Each row is a point on a landscape with many valleys, with its height.
A ball rolls from a point to the lowest of its 4 nearest points, and stops where none of them is lower. Distance is the straight distance between rows; heights are no part of it.
(972) height 602: [ 99  74 128 116 117 101 110 120 184  86 155 121 107 142 182 136 112 147
 107 148 118 150 158 140 123 114]
(866) height 776: [150  86 206 124 136  80 131 102 111 148 158 109 125 157 139 159 140 158
  96 168 152 179  94 164 145 123]
(805) height 485: [177 129 152 125 146  83 122 124 127 128 139  98 107 162 144 138 117 118
 122 135 152 136  74 163 126 144]
(617) height 198: [174 188 200 121 134 159 110  99 110 160 102 112 152 124  79 132 140 106
 152 160 136 172  76 125 150 108]
(708) height 749: [122  75 112 153 137  43 114 115 133 114 121  74  81 103 198 160 147 160
 184  75 114 135 135 148 111 142]
(421) height 469: [139 150 140 132 105 106 157 152  75 149  90 115 169 113 128  94 148  75
 135 121 156  82  64 132  62 187]
(161) height 463: [ 91 121  52 110 133 174 170 159 137 157 150 168 153  90  60 133 155 119
 132 145 112  72 170  94 143 186]
(558) height 431: [125 122  69 114 102 173 145 132 113 156 116 165 144 107  79 154  99 113
 135  98 132 123 144 118 152 150]
(3) height 437: [ 89 129 125 193 125  76 132 136  80 157  99 123 160  73 136 102 219  96
 153 125 127  86 106 120  87 176]
(694) height 111: [175 176 205 158 155  99  89  84 111 152  89  94 119 111 144 137 121 173
 171 122 124 178 102 132 144  76]
(277) height 735: [116  88 168  79 179 104 106 106 152  92 179 151 114 180 169 189 120 126
  66 142  64 183 163 126 128 109]
(344) height 494: [134 151 132 110 150 144  80  88 173 103 179 110 115 170 133 128 100 123
 124 167 133 154 131 119 147 108]
(747) height 497: [152 181 157 125 147 157  88 129 114 123 124 143 150 155 130 128  90 160
 126 128 118 165 132 128 177  85]
(149) height 777: [121 131 175 157 198  90  95 114 158 108 159 112 124 154 154 154 133 178
 101 180 113 186 118 121 145  78]
(664) height 509: [135 109 116 160  99  48 142 123  88 121 108 117 120  51 157 128 146 152
 126  81 145  96  88 147 116 158]
(992) height 384: [141 152 123 103 124 193 131 134 167 126 159 137 115 177 102  97 121 119
 117 142 121 127 131 143 137 130]
(649) height 721: [158  68 184 139 165  66 116 115 102 129 134 132 125 155 138 178 137 150
  93 131 124 179  89 136 143 110]
(564) height 525: [124 151 106 109  93 121 116 141 132 116  81 158 114 100 114 130  65 140
 137  96 136 115 160 128 161 123]
(104) height 541: [121 117 112 160  91 132 141 151 125 130 109 129 143 108 131 113 115 141
 123 111 148 106 139 150 113 127]
(1050) height 284: [117 144 112 109 108 134 102 142 113  80 111 192 123 145 141 170  84 152
 109 102 110 152 174 139 164 108]
(304) height 338: [113 113  90 128 101 142 110 118 142 142 103 140 114  92 117 116 182  95
 135 114 134 106  80  98 122 166]
(681) height 492: [104 190  93 140  91 190 137 159 112 144 144 163 138 130  48  63 170  55
 164 129  86  64 186  86  84 139]
(660) height 626: [102  97 111 124 121 142 144 123 166 116 155 130 122 161 158  94 130 144
 124 158 125 103 158 127 112 128]
(910) height 262: [137 155 158 158 150 143 115  91 126 160 125 113 105 123 173  89 150 127
 170 129 162 132 101 147 115 103]
(97) height 493: [ 79  96 102 132  97 167 150 141 140 137 136 126 135 139 115  83 164 118
 119 162 110  78 143 118 100 135]
(449) height 580: [149 143 137  97 166 167 110 136 106 124 161 172 140 164  75 191 122 131
  91 143 131 196 146  72 180 132]
(326) height 451: [136 112 132 128 122 102 108 115 158 117 141 122 109 119 162 139 142 130
 121 146 136 147 114 146 139 116]
(459) height 720: [124  94 134 126 137  91 125 141 133 130 110  94 104  96 193 138 130 193
 143  86 131 115 148 171 109 117]
(443) height 532: [163 162 168 127 132 141 138 133 136 159 116 114 146 136 117  78  99 159
 152 182 152 114 119 132 144  92]
(978) height 450: [ 70 175 134 138  81 144 132 156  93 164 105 162 160 114 100  53 133  51
 164 102 129  98 191 113  40 123]
(553) height 282: [204 159 178 131 136 103 165 120  77 168 132  96 137 105 140  81 159  96
 122 149 168 121  30 149 103 175]
(758) height 421: [145  91 122 113 117  92 125 132 135 141 140 131 120 129 132 160 138 130
  83 130 133 133 109 152 151 136]
(1167) height 698: [120  86 115 118 137  64 108 139 138  83 139 123 111 144 190 171 100 172
  99 103 100 120 159 154 130  88]
(436) height 415: [ 95 146 105 157  99 147 134 170 126 160 126 138 149 106 103  84 165 101
 138 143 139  87 144 105 104 165]
(909) height 863: [136 217 208 150 167 159 118 110 124 138 128  91 151 160  75 160  63 139
 142 161  81 184 129 120 169  78]
(1080) height 467: [132 156  91  74 108 198 160 162 137 160 148 149 110 120  59 119 102  89
 124 115 126 134 125 104 126 170]
(1174) height 438: [118 134  27 109 126 155 143 108 142 112 159 167 158 104  88 159 110 113
 129 128  76 138 196  86 157 137]
(755) height 331: [168 156 111 112 104 186 143 139 105 155 103 140 129 138  98  91 130  63
 151  93 152 117 101 101 129 135]
(644) height 477: [109 147  79 111  93 186 148 151 132 126 114 153 150 118  74 118 110 124
 146 110 148  82 171 125 115 144]
(38) height 487: [107 130  80 110 102 167 139 136 133 109 140 143 143 104 102 137  67 120
 146 113 115 119 177 126 141 118]
(882) height 680: [ 94  63 116 134 134 104 102 124 133  87 142 147 129 134 144 179 134 139
 109 118  72 168 169 109 161 105]
(100) height 828: [110 120 182 151 194  78 137  77 161 148 153  77 102 166 152 128 135 191
 143 155 146 148  97 164 122  86]
(918) height 458: [120  91 119 152  90  79 112 153  78 115 120 142 120 103 123 179 123 145
  96 101 123 149 114 128 155 138]
(677) height 365: [127  84  92 105 137 136 140 127 135 142 171 147 118 138  91 165 161  76
 106 152 134 143  83 105 172 151]
(76) height 414: [ 74  68  83 132 105 112 156 132 162 134 122 155 165 103 116 170 115 154
  98 114 106 104 156 115 155 151]
(451) height 520: [132  90  85  98 106 178 177 143 139 155 168 161 140 164  70 141 107 111
  95 165 123 108 161 118 131 149]
(775) height 681: [143 151 153 147 133  82 157 127  72 108  76  75  95  71 174 116 137 160
 150  89 150  71 101 171 107 112]
(891) height 442: [ 86 120  59 117 101 151  92 137 137  61 121 154 140  93 122 152  99 135
 141 119 104 111 199 119 170 113]
(329) height 343: [101 118  96 146 102 102  84 126 138 123 114 120 106  76 169 139 147 145
 150  84  95 160 138 119 147 102]
(567) height 533: [110  88  95  83 120 166 166 122 171 118 160 121 113 157 124 112 129 115
  87 181 118 132 152 121 125 137]
(837) height 453: [123 143  98  88 129 167 153 143 130 132 146 188 149 162  92 173  81 125
  77 138 109 144 191 144 150 117]
(404) height 551: [ 80  77  94 168  86 124 134 143 163 111 108 139 135  87 145  94 135 140
 147 171  93  55 166 120  93 130]
(174) height 638: [110 134 145 135 136 127 114 138 132 104 102 120 110 133 210  81 121 154
 138 140 164 106 139 147  92 106]
(244) height 462: [ 71  55  95 138 108  83 161 136 155 117 117 112 127 105 159 129 124 170
 114 112 129  82 141 148 126 147]
(576) height 702: [164 114 174 132 234  37 140  65 132 118 108  73  70 161 180 135 141 185
 178 115 123 154  69 169 100 130]
(457) height 114: [142 170  92 126 121 178  98 133 146 119 151 133 138 148 114 130 123 101
 138 138 134 128 150  89 131 134]
(863) height 519: [148 137 127  97 145 146 126 119 135 133 177 156 124 179  84 147  90 119
  87 154 116 153 147 125 189 120]
(101) height 666: [135 142 148 115 148 155 137 118 163 144 158  94 111 165 165  70 149 105
 118 146 189  93 110 147 101 143]
(70) height 695: [135  85 129 126 151  99  96 120 125 100 172 131 119 166 153 188 139 125
 113 115 128 199 123 104 143 117]
(830) height 752: [139  72 183 109 167 101 117 116 148 112 136 119 118 191 148 186 147 130
  78 150 133 171 111 148 127 113]
(348) height 382: [108 160 100 129  82 162 141 153 102 166 127 141 143 111  96  84 164  99
 153 139 129  84 106  83 107 176]
(890) height 524: [147 172 140 103 120 189 141 137 155 118 112 131 155 170  81  76  74 124
 136 106 121 107 160 114 137 115]
(697) height 782: [178 124 189 152 191  28 130  72  96 127 101  64  95 115 165 144 118 205
 154 149 120 151  78 170 133 118]
(131) height 170: [149 119 136 143 138  90 105 104 127 114  98  89 110 100 177 133 145 132
 151 108 156 129  84 153 101 143]
(1117) height 663: [146 124 195 129 138 124 119 146 120 125 120 124 125 142 143 144  89 186
 127 171 118 150 131 153 152  62]
(37) height 489: [184 158 187 144 141  94 137 115 112 135  98 103 135  77 155 127 142 128
 148 112 162 131  78 147 123 113]
(632) height 740: [119  60 131 132 140  33 136 120 125 122 121 109 112 120 187 181 131 156
 125  95 134 140 119 167 150 137]
(1145) height 357: [162 191 142  93 124 204 159 167 121 167 147 130 128 169  88  65 137  83
 169 116 136  90 126 108 110 122]
(929) height 812: [120  71 107 159 171  42 151  93  72 124 101  71  88  78 180 113 146 150
 158  88 134  83 119 156  77 165]
(162) height 552: [128 152 154 138  68 132 123 143  89 144  64 128 155  78 111 117 154  93
 141  71 169 105 111 113 117 141]
(777) height 577: [130 118 137 126 132  89 122 140 131 148 114  90 102 118 191 104 104 172
 145 126 167 126 112 177 111 134]
(906) height 397: [173 168 150 117 152 174  93 107 143 112 146  96 137 159 104 113 124  77
 167 125 135 168 108 104 154 117]
(471) height 424: [106  87  97 140  79 106 156 136  97 128 110 124 160  96 105 130 146 129
  96 124 151  70  93 150 119 162]
(393) height 456: [120 124  26 132 116 148 151 115 155 105 141 176 167  96  66 137 133 141
 167 154  86  89 179  93 164 169]
(897) height 380: [106  88  94 146 100 100 134 128 114 135 127 135 143 102  93 143 151 112
 108 125 137 109  99 135 145 170]
(1155) height 350: [ 90 150 129 180 122 133 125 139 104 156  86 126 125  88 172  75 172  98
 123 117 135  97 138 112  62 121]
(143) height 518: [121 141 129 140 111 153 119 156 144 142 106 127 137 118 144  75 126 125
 134 128 151  97 114 123  78 134]
(919) height 693: [150 179 160 142 132 170  87 110 137 139 123 138 135 123 117 112  79 146
 160 152 136 118 120 102 124  70]
(993) height 139: [130 151 107 132 128 156  67 120 157  94 139 120 134 140 124 144 108 145
 130 135 119 172 141 106 147 118]
(573) height 452: [ 82 151 127 156  81 151 124 147 106 105  96 139 129  88 167  61 139 135
 140  90 152  76 163 122  79 108]
(432) height 433: [183 185 146 120 144 198 132 143 132 157 106 114 114 143 117  57 141  83
 158  96 151 126  97 118 112  96]
(181) height 482: [105 176 158 111  96 196 153 147  91 190 101 158 141 149  76  48 129  66
 158  86 121 101 178 111  53 111]
(486) height 390: [129 177  94 104 152 161 102 118 130  70 149 140 169 146 121 182  80 129
 125 146  85 180 190  99 168 122]
(120) height 571: [151 152 136 139 119 145  97 144 154 113 118 114 102 114 156 109 108 140
 123 124 112 148 147 142 132  96]
(1028) height 419: [177 199  74  84 165 214 156 131 136 103 185 126 124 167  61 119 128  79
 160 136  98 140 165 105 120 136]
(718) height 774: [118  84 119 155 160  78 125  92 130 114  86  72  79 115 199 123 155 174
 156 119 106 110 134 154  84 136]
(151) height 704: [113  57 143 124 142  83 120 137 115 104 137 154 116 164 145 193 105 172
  64 151 110 143 143 132 136 102]
(258) height 468: [147 135 120 139  93 146 128 161 104 132 112 127 127 102 105 133 117 113
 102  94 156 120 110 151 136 146]
(396) height 432: [ 80  42 103 157  96  45 126 120 168 145 136 156 157  79 136 189 171 113
  97 126  86 106 130 127 165 145]
(126) height 454: [163 143 157 134 107 147 173 136 118 144 114 120 124 132 134  81 154  94
 129 149 180  99  72 158  93 142]
(674) height 461: [137 134 122 113  94 174 150 173 132 149 118 133 143 146 134 112 142 108
 139 126 144  92 117 134 123 125]
(593) height 297: [113 110  80 145  94 145  84 113 136 125 133 134 127  99 123 135 125 115
 133 108 111 131 136 101 155 133]
(634) height 408: [159 161 181 112 145 157 135 111 123 144 111 112 146 144 115 121 132 137
 164 160 149 138  75 155 150 129]
(232) height 466: [158  94 160 104 165  63 146  66 156 102 127 101 104 146 179 136 161 131
 139 140 164 139  81 172  96 152]
(301) height 486: [128 158 148 125 129 133  95 162  93 122 109 158 127 113 114 169  94 156
 101  84 120 190 152 109 163 109]
(591) height 762: [111 137 190 121 186 116 115 126 118 103 156 170 139 187 141 186 112 161
  49 139  93 169 155 113 161  81]
(349) height 250: [140 107  98 146 105 151 127 119 127 120 151 121 119 136 142 119 166  83
 118 131 148 145  59 130 114 157]
(1068) height 701: [ 99  47 111 106 140 102 136 103 159 117 168 141 113 166 146 203 134  96
  92 135 100 161 159 126 154 152]
(85) height 410: [ 63 141  85 160  94 136 129 158 106 154 103 170 151  91 101  76 171  99
 138 126 125  77 149  85  86 155]
(594) height 546: [105 183  80 116  87 162 122 149 144 115  93 160 143 109 137  87 104 116
 158  88 126 110 161 113 120 119]
(778) height 575: [161 112 185 126 155 131 116 142 103 106 142 159 124 136 118 172 136 174
  98 115 117 201 123 104 182 125]
(932) height 292: [169 142 163 103 143 175 163 146 132 150 145 117 142 186  60 110 102 101
 120 167 133 133  99 128 144 137]
(384) height 827: [126 219 186 149 152 149 128  96 142 128 142  81 154 133 120 121  68 173
 143 174 108 164 152 127 126  60]
(620) height 576: [100 141 114 148 109  51 156 152  75 133 106 120 145  65 127  83 135 118
 132 107 152  59  81 154  61 174]
(1112) height 507: [146 130  84  73 129 176 167 161 136 148 178 156 125 147  60 154 116  74
  83 139 109 165 175 110 168 149]
(1134) height 411: [124 111  52 134 117 151 127 124 131 154 144 168 133  92  81 177 139 104
 137 115 111 145 128  69 187 176]
(523) height 573: [120 152 165 155 161 140 130 107 141 125 122  99 118 151 144  76 116 115
 117 166 177 108  87 135  98 123]
(4) height 847: [137  86 222 110 204  43 117  92 158  86 144  88  83 205 154 179 186 189
 124 113 130 184 102 162 102 103]

Where does a ball stop that starts at each point below?
(866) -> (349)
(38) -> (457)
(644) -> (457)
(97) -> (349)
(620) -> (349)
(632) -> (349)
(149) -> (457)
